Points on a hilly landscape, in no order, each with its height.
From any point a ball rolls to the lowest of the 2 points nearest to it. It stops when none of these is lower. Distance is the straight distance between rows; heights are no part of it.
K746: [146 178 163 183 146 159 131 163 141 148  69 105 137 162 118 146 151 123
 111 159 127 128]  h=6.62
K535: [186 164 159 123 163 114  88 113 146 118 101  85  81 169 134 183 134 104
  98 114 148  96]  h=6.68
K805: [133 114 119  97 133  48 167 101 135 152 128 133 174 121  84 145 107 133
 133  83 122 125]  h=7.34
K596: [156 204  75 138  86 174 134 100 106 141 159 135  99 132 129 120 113 162
 120 126 150 102]  h=5.33
K850: [152 171 158 176  86 105 120 134 148 145 150  79 133 110 163 193 141 143
  87 112 104  89]  h=4.98
K306: [124 133 144 104 142 142 140 162  61  91 156 125  88 138 137 106 113 105
 117 130 155 120]  h=6.57
K538: [147 171  93  65 114 107 153 162  85 108 155 140 104  93 128 177 107 133
  96  95 106 110]  h=1.94
K663: [163 131 135 123 134 114 106 129 149 204 117 101 131 153 143 127 117 157
 116  84 138 126]  h=7.06
K651: [150 169  93  58  77 134 129 140  88  79 113 156 116  69  97 154 135 129
  99 110 138 136]  h=0.28
K268: [124 203  94  88  74 153 152 145  93  78 117 165 115 114  90 119 140 113
 102 138 131 161]  h=2.09
K232: [113 160 119 112 121 157 164 140 136 130 135 105 144 169 161 148 147 146
 137 160 102 113]  h=6.56
K174: [148 139 119  69 175 159 112 139 132 160 179 132 198 163 119 125 159 165
 150 132 107 117]  h=5.60
K438: [145 139  88 137 110 125  94  87 164 148 103 145 116 180 116 115 147 134
 158 136 167 116]  h=1.40
K794: [162 157 126  70 180 147 153 143 110 179 149 127 160 173 144 128 122 165
 114 118 100 152]  h=5.27
K82: [131 125 159 148 148 161 143 129 116 133 148 148 235 145 112  60 162 139
 141 172 131 139]  h=1.34
K801: [139 146 153 121 183 124 120 163 124 124  79 128 115  59 119 144 113 120
  38 153 114 162]  h=3.13
K294: [120  91 142 133 104 117  92 184 155 171  97 109 104 110 161 123 156 155
 107 124 107 107]  h=4.26
K847: [171 140 140  69 178 145 116 164 118 130  84 126 125 101 151 136 115 121
  44 132 118 196]  h=2.37
K286: [ 87  93 139 168 132  79 135  83 172 117 120  82 162  85 125 126  98 121
 142 119 172 128]  h=8.72
K960: [ 93 121  99 114 164 180  95 128 128 119 103 142  59 111 158 116 113 124
 147 140 150 134]  h=5.07
K110: [126  55 137 169  56 115 112  94 175 129 108 102 162 103 138 143 142 122
 141 114 126 139]  h=7.10
K539: [110  40 121 127 111 132 142 114  91 105 153 154 130 129 133  76 121  99
 170 122 161 141]  h=8.68
K982: [173 150 157 118 150  80  72 135 171 163 120  78  96 134 154 151 136 141
 107  93 144 114]  h=6.82
K408: [168  76 151  84 170 105 131 144  98 157  94 155 129 121  84 132 120 123
 126 105 135 157]  h=6.05
K47: [143 146 126 196  64 142 110 139 118 121  99 150 128  64  95 176 143 115
 112 120  93 104]  h=5.64
K396: [126 122 126 148 163 154 158  81 122 147 216  99 179 165 142 108  89 150
 153 112 116 140]  h=4.07
K292: [156 154 188 114 147 126 127 155  83  84 107  97 125 111 129 175 149 102
  97 132 150 123]  h=6.12
K187: [139 119 151 189  98  98 118 157 166 180 109  84  99 161 143 111 146 150
 123 125 131  96]  h=3.51
K140: [172 136 126 132 129 104  68 144 157 112 112 118  78  98 159 151 116  89
  56 104 118 124]  h=4.14
K267: [112 155  91 178 114  94 177  56 166 134 142 103 165 138  98 150 121 143
 153 148 135 121]  h=8.33
K868: [134 128  83 117  83  96 124  90 149 129 122 139 130  91 123 145 130 110
 115 109 133 102]  h=7.91
K514: [134 165 111 202 111  86  94 107 119 122 152 127  97  56 143 162 111  99
  88 100  64  77]  h=5.01
K386: [ 74 188  89 146 105 142 177 111 117 116 168 130 102 144  92 154 111 159
 162 161 119 143]  h=4.67
K410: [122 188 152 162 161 126 131 144 127 139  87 117  85 167 101 130 142 114
 138 179 153 110]  h=6.38
K376: [116  37 137 151  61 125 132 130 112  89 135 149 132  94 147 110 140 101
 139 126 138 121]  h=7.99
K453: [187 148 124 148 150  51  97 152 153 131 102 148  77 121  83 170 130  99
  91  96 104 117]  h=2.27
K937: [124 167  65 144  96  65 152  94 164 132 141 122 118 112 103 165 111 154
 135 117 133 104]  h=8.19
K164: [119 130 158  88 172 124 166 175  49 128 146 178 168 133  78  69 121 143
 150 144 135 161]  h=6.26
K30: [156  97 151  97 175 113  98 112  94  99 117 118 134  84 111 111 100 127
 121 121 203 167]  h=3.93
K830: [ 94 143 127 132 130 181 157 128 117 139 182  97 107 186 198 133  99 132
 131 156 120 128]  h=6.85
K60: [ 80 105 139 161 105 157 107 135 110  93 139 119  71 148 130 116 130 118
 187 165 162  99]  h=3.29
K374: [148 162 150 171 103 152 130 142 148 158  99  83 141 133 166 207 147 151
 127 111 113 114]  h=5.31
K817: [ 91 178 119  37 182 139 143 104 126  87 189 131 172 163 113 120 135 126
 158 138 133 120]  h=5.69
K398: [112  64 130 155  68  63  97 136 142 131 113 134 125  43 117 110 138 123
 130  94 136  95]  h=5.68
K434: [167 131 106  71 134  88 128 145 163 130  89 165 100 202  86 117 137 101
 119 132 124 126]  h=1.03
K401: [102  62  99  84 120 113 144 107 141 118 116 163 121 125 127 131 116 100
 140 103  97 146]  h=7.90
K159: [144 115  95 135 129  58  78 117 185 108 119 134  60  76 142 168 109  92
  99  76 106 109]  h=3.52
K101: [153 155 129 153  70 180 139 127 101 121 174  79 120 171 190 125 123 117
 118 137 139 127]  h=7.22
K173: [141 162 122 127 163  70 134 168 175 148 118  99 115 123 149 135 105 117
  58 152 110 121]  h=5.44
K71: [ 78  60 120 150  88 161  92 115 156 127 116 130  67 178 163 115 136 118
 186 155 132 115]  h=2.26
K733: [ 93 123 127 175  87 125 154 128 127 109 109 151 118  33 114 149 107 138
 119 107 100 121]  h=6.11
K587: [145  81 121 134 132  89 113 128 127 186 118 126  94 124 123 101 104 130
 108  80 120 136]  h=6.70
K494: [114  66 158 104 142 122 114 144 120 155 166 107 169 138 183  73 138 136
 127 132 123 117]  h=6.58
K153: [ 98  69 172 128 128 125 138 161 130 144 136  92 121 136 215  92 114 113
 100 130 100 137]  h=7.28
K813: [125 140  94 148  83 143 139  75 160 112 114 135 151 188 126 108 150  97
 146 155 148 120]  h=2.61
K412: [132 161 105 153 112 158 157  53 131 144 198 145 209 152  83 101 134 171
 165 137 105 128]  h=5.36
K991: [132 108 139 180 112 167 116  98 122 137 160 140 183 152 104  57 146 150
 167 175 155 132]  h=2.75
K447: [129 131 137 121 149 116  94 112 104  84 128 110  94  82 131 126 113  97
 118 106 187 107]  h=1.95
K836: [132 117 134 164 153 182 105  89 118 120 130 165 163 177  82  80 156 138
 208 158 166 149]  h=3.36
K669: [ 84 125  82 103 189 189 124 109 141 120 118 171  89 126 164  86  89 123
 132 135 115 180]  h=5.78
K451: [115  73 135 188 109 117  91 124 156 136 110 117  52 140 138 117 122 114
 153 114 126 105]  h=3.14
K469: [129 150 142 209 116 107 113  98 152 124 128  84  94  98 141 174 117 114
  99 105 114  93]  h=4.60
K42: [128  66 176 110  76 119  98 144 155 128 106  96 152 133 145 160 192 126
 154 123 139 106]  h=5.23
K812: [ 95  88 127 150  98  85 107 123 123  96 133 111 109  54 133 137 113 107
 128 122 163  80]  h=4.38
K311: [117 153 160 109 137 150 162 177  60 110 150 140 136 109  99  56 121 152
 142 161 174 145]  h=6.97
K247: [150 158 110 207 110 107  58 136 133 115 100 149 103  60 114 173 137  94
  94 124  58  94]  h=5.30
K606: [108 136 126 125 117 142 160 163 155 133  87 131 196 136 138 168 173 163
 149 178 113 119]  h=6.27
K620: [116 163 146 102 129 182 125 179  66 127 127 119 135  56 161 143 117 159
 111 151 155 133]  h=4.19
K407: [149 184 122 135 123 120 138 128 127 123 121 117 101 144  90 160 138 142
 132 148 156 101]  h=6.15
K50: [102  48  98  97 115 144 115  80 125 101 157 166 110 148 130 119 117 107
 175 115 131 120]  h=8.23
K481: [ 66 129  84 115 169 156 156 140 161 154 111 160 124 143 158 107 105 133
 135 171  75 157]  h=6.28
K215: [ 89 106 120 121 127 183 122 143  84 106 136 153  63 124 156 148 113 143
 181 130 146 116]  h=4.24
K582: [117 131 164  86 171 178 127 117  72  92 203 132 159 159 115 112 151 133
 207 122 160 149]  h=4.33
K348: [139 136  82  87 130  79 119 144 127  95 147 145  73  66 133 180 100 107
  94  76 103  92]  h=2.80
K48: [147 118 136  87 174 133 153 158  87 168 138 157 150 158  86  95 125 144
 146 108 105 166]  h=5.70
K579: [102  86 127 180  78 123 136 102 145 124 156  96  69 138 148 152 115 129
 154 129 110 116]  h=3.78
K704: [182 156 182 130 148 130  90 122 112  89 106  92 107 145 128 143 145  66
  98 124 177 131]  h=6.47
K584: [ 97 134 132 124 141 109 157 159 142 124  81 150 143 117  89 170 136 143
 143 159 121 108]  h=6.02
K345: [124 107 129 155  95 128  79 103 171 156 120 112  94 161 148 101 143 133
 123 122 161 119]  h=2.58
K129: [ 57 144  96 120 176 130 181 126 133 139 136 169 163 136  96  92 110 151
 151 150  94 154]  h=6.67
K895: [114  78  79 137  80 108 115  99 192 142 110 125 149 104 149 129 122 135
 125 116 109 118]  h=7.50
K165: [111 197  78 118 108 160 148  70 120 115 171 120 123 156 137 140 118 172
 146 148 132 107]  h=4.99
K821: [106 128 123 153 113  56 164  70 173 136 151  87 173 129 128 130  92 126
 116 113 147 114]  h=8.50
K144: [ 77 163 153  84 181 133 172 126  83  96 178 120 145 168 112 111 128 125
 183 137 147 137]  h=5.03
K531: [125  94 119  67 142 139 110 148 119 144 166 144 172 152 137  96 136 147
 137 150 124 103]  h=5.96
K855: [106 174  78 112  85 168 179 126 111 113 118 179 108 151 102 105 123 133
 146 122 103 152]  h=3.35
K367: [113 101 147 122  96  67 101 166 177 133 105  97 128 113 146 178 184 144
 126 126 106  85]  h=4.84
K824: [ 88  23 135 144  90  97 103 113 147 144 130 122 158  75 123 120 124 146
 168  91 143 135]  h=6.55
K454: [116 107 135 138 205 163 135 121 152 148 182 152 218 142 113  73 143 162
 121 149  97 134]  h=2.67
K146: [138  96 100  88 128  63 164 115 162 129 116 143 119 127 119 155 113 106
 122  69  90 141]  h=7.63
K231: [124 173 129 113 167 129 167 107 108 160 168 103 167 171 141 131  95 141
 131 119 124 148]  h=4.73
K85: [118 153 138 106 109 144 127 167  75 110 137 127  93  82 155 110 116 136
  73 133 136 111]  h=5.56
K971: [140 123 134 111 156 115 108 132 156 119  95 100 123 113 166 134 118  91
  78 145 144 128]  h=4.89
K891: [133  76 123 133 108 160 139 104 151 119 106 143 169 184 148 113 157 111
 153 133 119 140]  h=3.59
K875: [155 145 114 145 108 153 114 174 125 129  42 181 108 107  75 133 152 136
 100 168 113 141]  h=3.88
K750: [189 140 116 111 130  83 102  98 164 140  91 123 120 181 103 121 138 106
 117 111 157 124]  h=0.23
K929: [159 180 125  69 162 157 104 139  81 140 138 126 152  69 124 126 116 177
 109 147 171 158]  h=2.46
K448: [136 132 135 122 176 179 112 102  90 109 181 154 148 156  93  62 142 134
 197 139 191 149]  h=3.80
K421: [156  75 110 122 140 115 124 127 138 182  75 167 124 159 116 107 129 124
 137  85 121 147]  h=6.36
K402: [126 126 141 143 123 168 171 104 117 134 131 137 164 176 121 111 129 126
 170 125 113 152]  h=4.27
K69: [175 148 136 137 146 123  92 160 122 120  68 167 110  55  77 155 133 152
  73 154 107 154]  h=3.57
K658: [152 139 169 187 121 178 143 160 100 135  81 132 106 165 134 104 129 106
  99 148 114 150]  h=6.96
K609: [ 65 178 108  90 194 177 138 101 140 110 210 153 166 142 127  93 125 158
 137 155 108 136]  h=6.21
K23: [113 162 171  99 124 139 175 179  45  78 151 139 123 160 114  79 135  92
 132 149 151 156]  h=7.49
K465: [121  42 160 151 121 126  97 111 135 130 134  93 145  96 189  76 106 103
 118 113 181 137]  h=5.86
K504: [130 112 160 133 190 179 134 119 117 162 208 120 195 175 134  77 133 149
 148 117 105 141]  h=3.41
K717: [ 72 191 119 155 105 161 199 142 112 123 139 163 120 173 111 122 137 138
 168 158  88 146]  h=4.18
K431: [ 90 100 154 217  99  83 123 111 157 119 152  69  75 106 147 183 109 123
 127 114  78 108]  h=4.23
K972: [148 127 108  49 131 108 129 170 132 103  84 171  72 151 114 153 158 103
 119 142 120 116]  h=1.55
K7: [162 148 141  57 168 157 119 154  77 131 144 115 142 113 148 101 110 138
  85 133 147 175]  h=0.15
K635: [184 150 145 134 108 135 107 164 148 148  81 127 133 126 148 220 161 120
 124 105  77 137]  h=5.57
K330: [177 208 127 146 109 158 138 117  96 130 123 126  95 136  93 127 118 143
 108 105 151 146]  h=5.79
K114: [ 91 131  81 109 146  85 185 103 154 156 137 166 187 117  78 106 104 155
 143 115  96 138]  h=7.00
K785: [121 101 158 161 120 153 147 138 127 136  98  99 124 152 176 114 129 100
  99 130 103 141]  h=7.41
K503: [145  90 168 135 156 106  85 119 132 143 118  93 145 108 144  98 113 137
 119 124 196 123]  h=4.88
K819: [126  43 158 153  77 140 147 116 106 113 156  94 172  79 179 102 123  98
 147 125 148 144]  h=7.04
K745: [167 127 100 113 164  93 109 172 124 109  91 182  43 137  85 155 133 108
 112 122  91 128]  h=1.96
K442: [148  89 198 124 107 131 106 151 121  98  84 104 148 101 145 178 164  97
 122 143 155 114]  h=5.67
K124: [114 160 105 119 129 178 160  78 121 123 160 169 197 155  98 131 148 155
 166 114  99 166]  h=4.90
K18: [123 155 125 122 156  72 151 154 179 150  76 113 150 136 117 170 129 124
 109 136 103 135]  h=5.74

Where does a ball stop that starts at each point below?
K330 | K651
K830 | K651
K937 | K447
K50 | K71
K153 | K82
K101 | K651

Call two points neighbours if one is among the 2 nearest of the other. Go from one point of each pair to the other, from neighbour to neighbour, staying as low as possible. Name the highest point that can't be avoided.
K82 / K447 | K733
K71 / K438 | K451
K71 / K82 | K412
K7 / K651 | K584
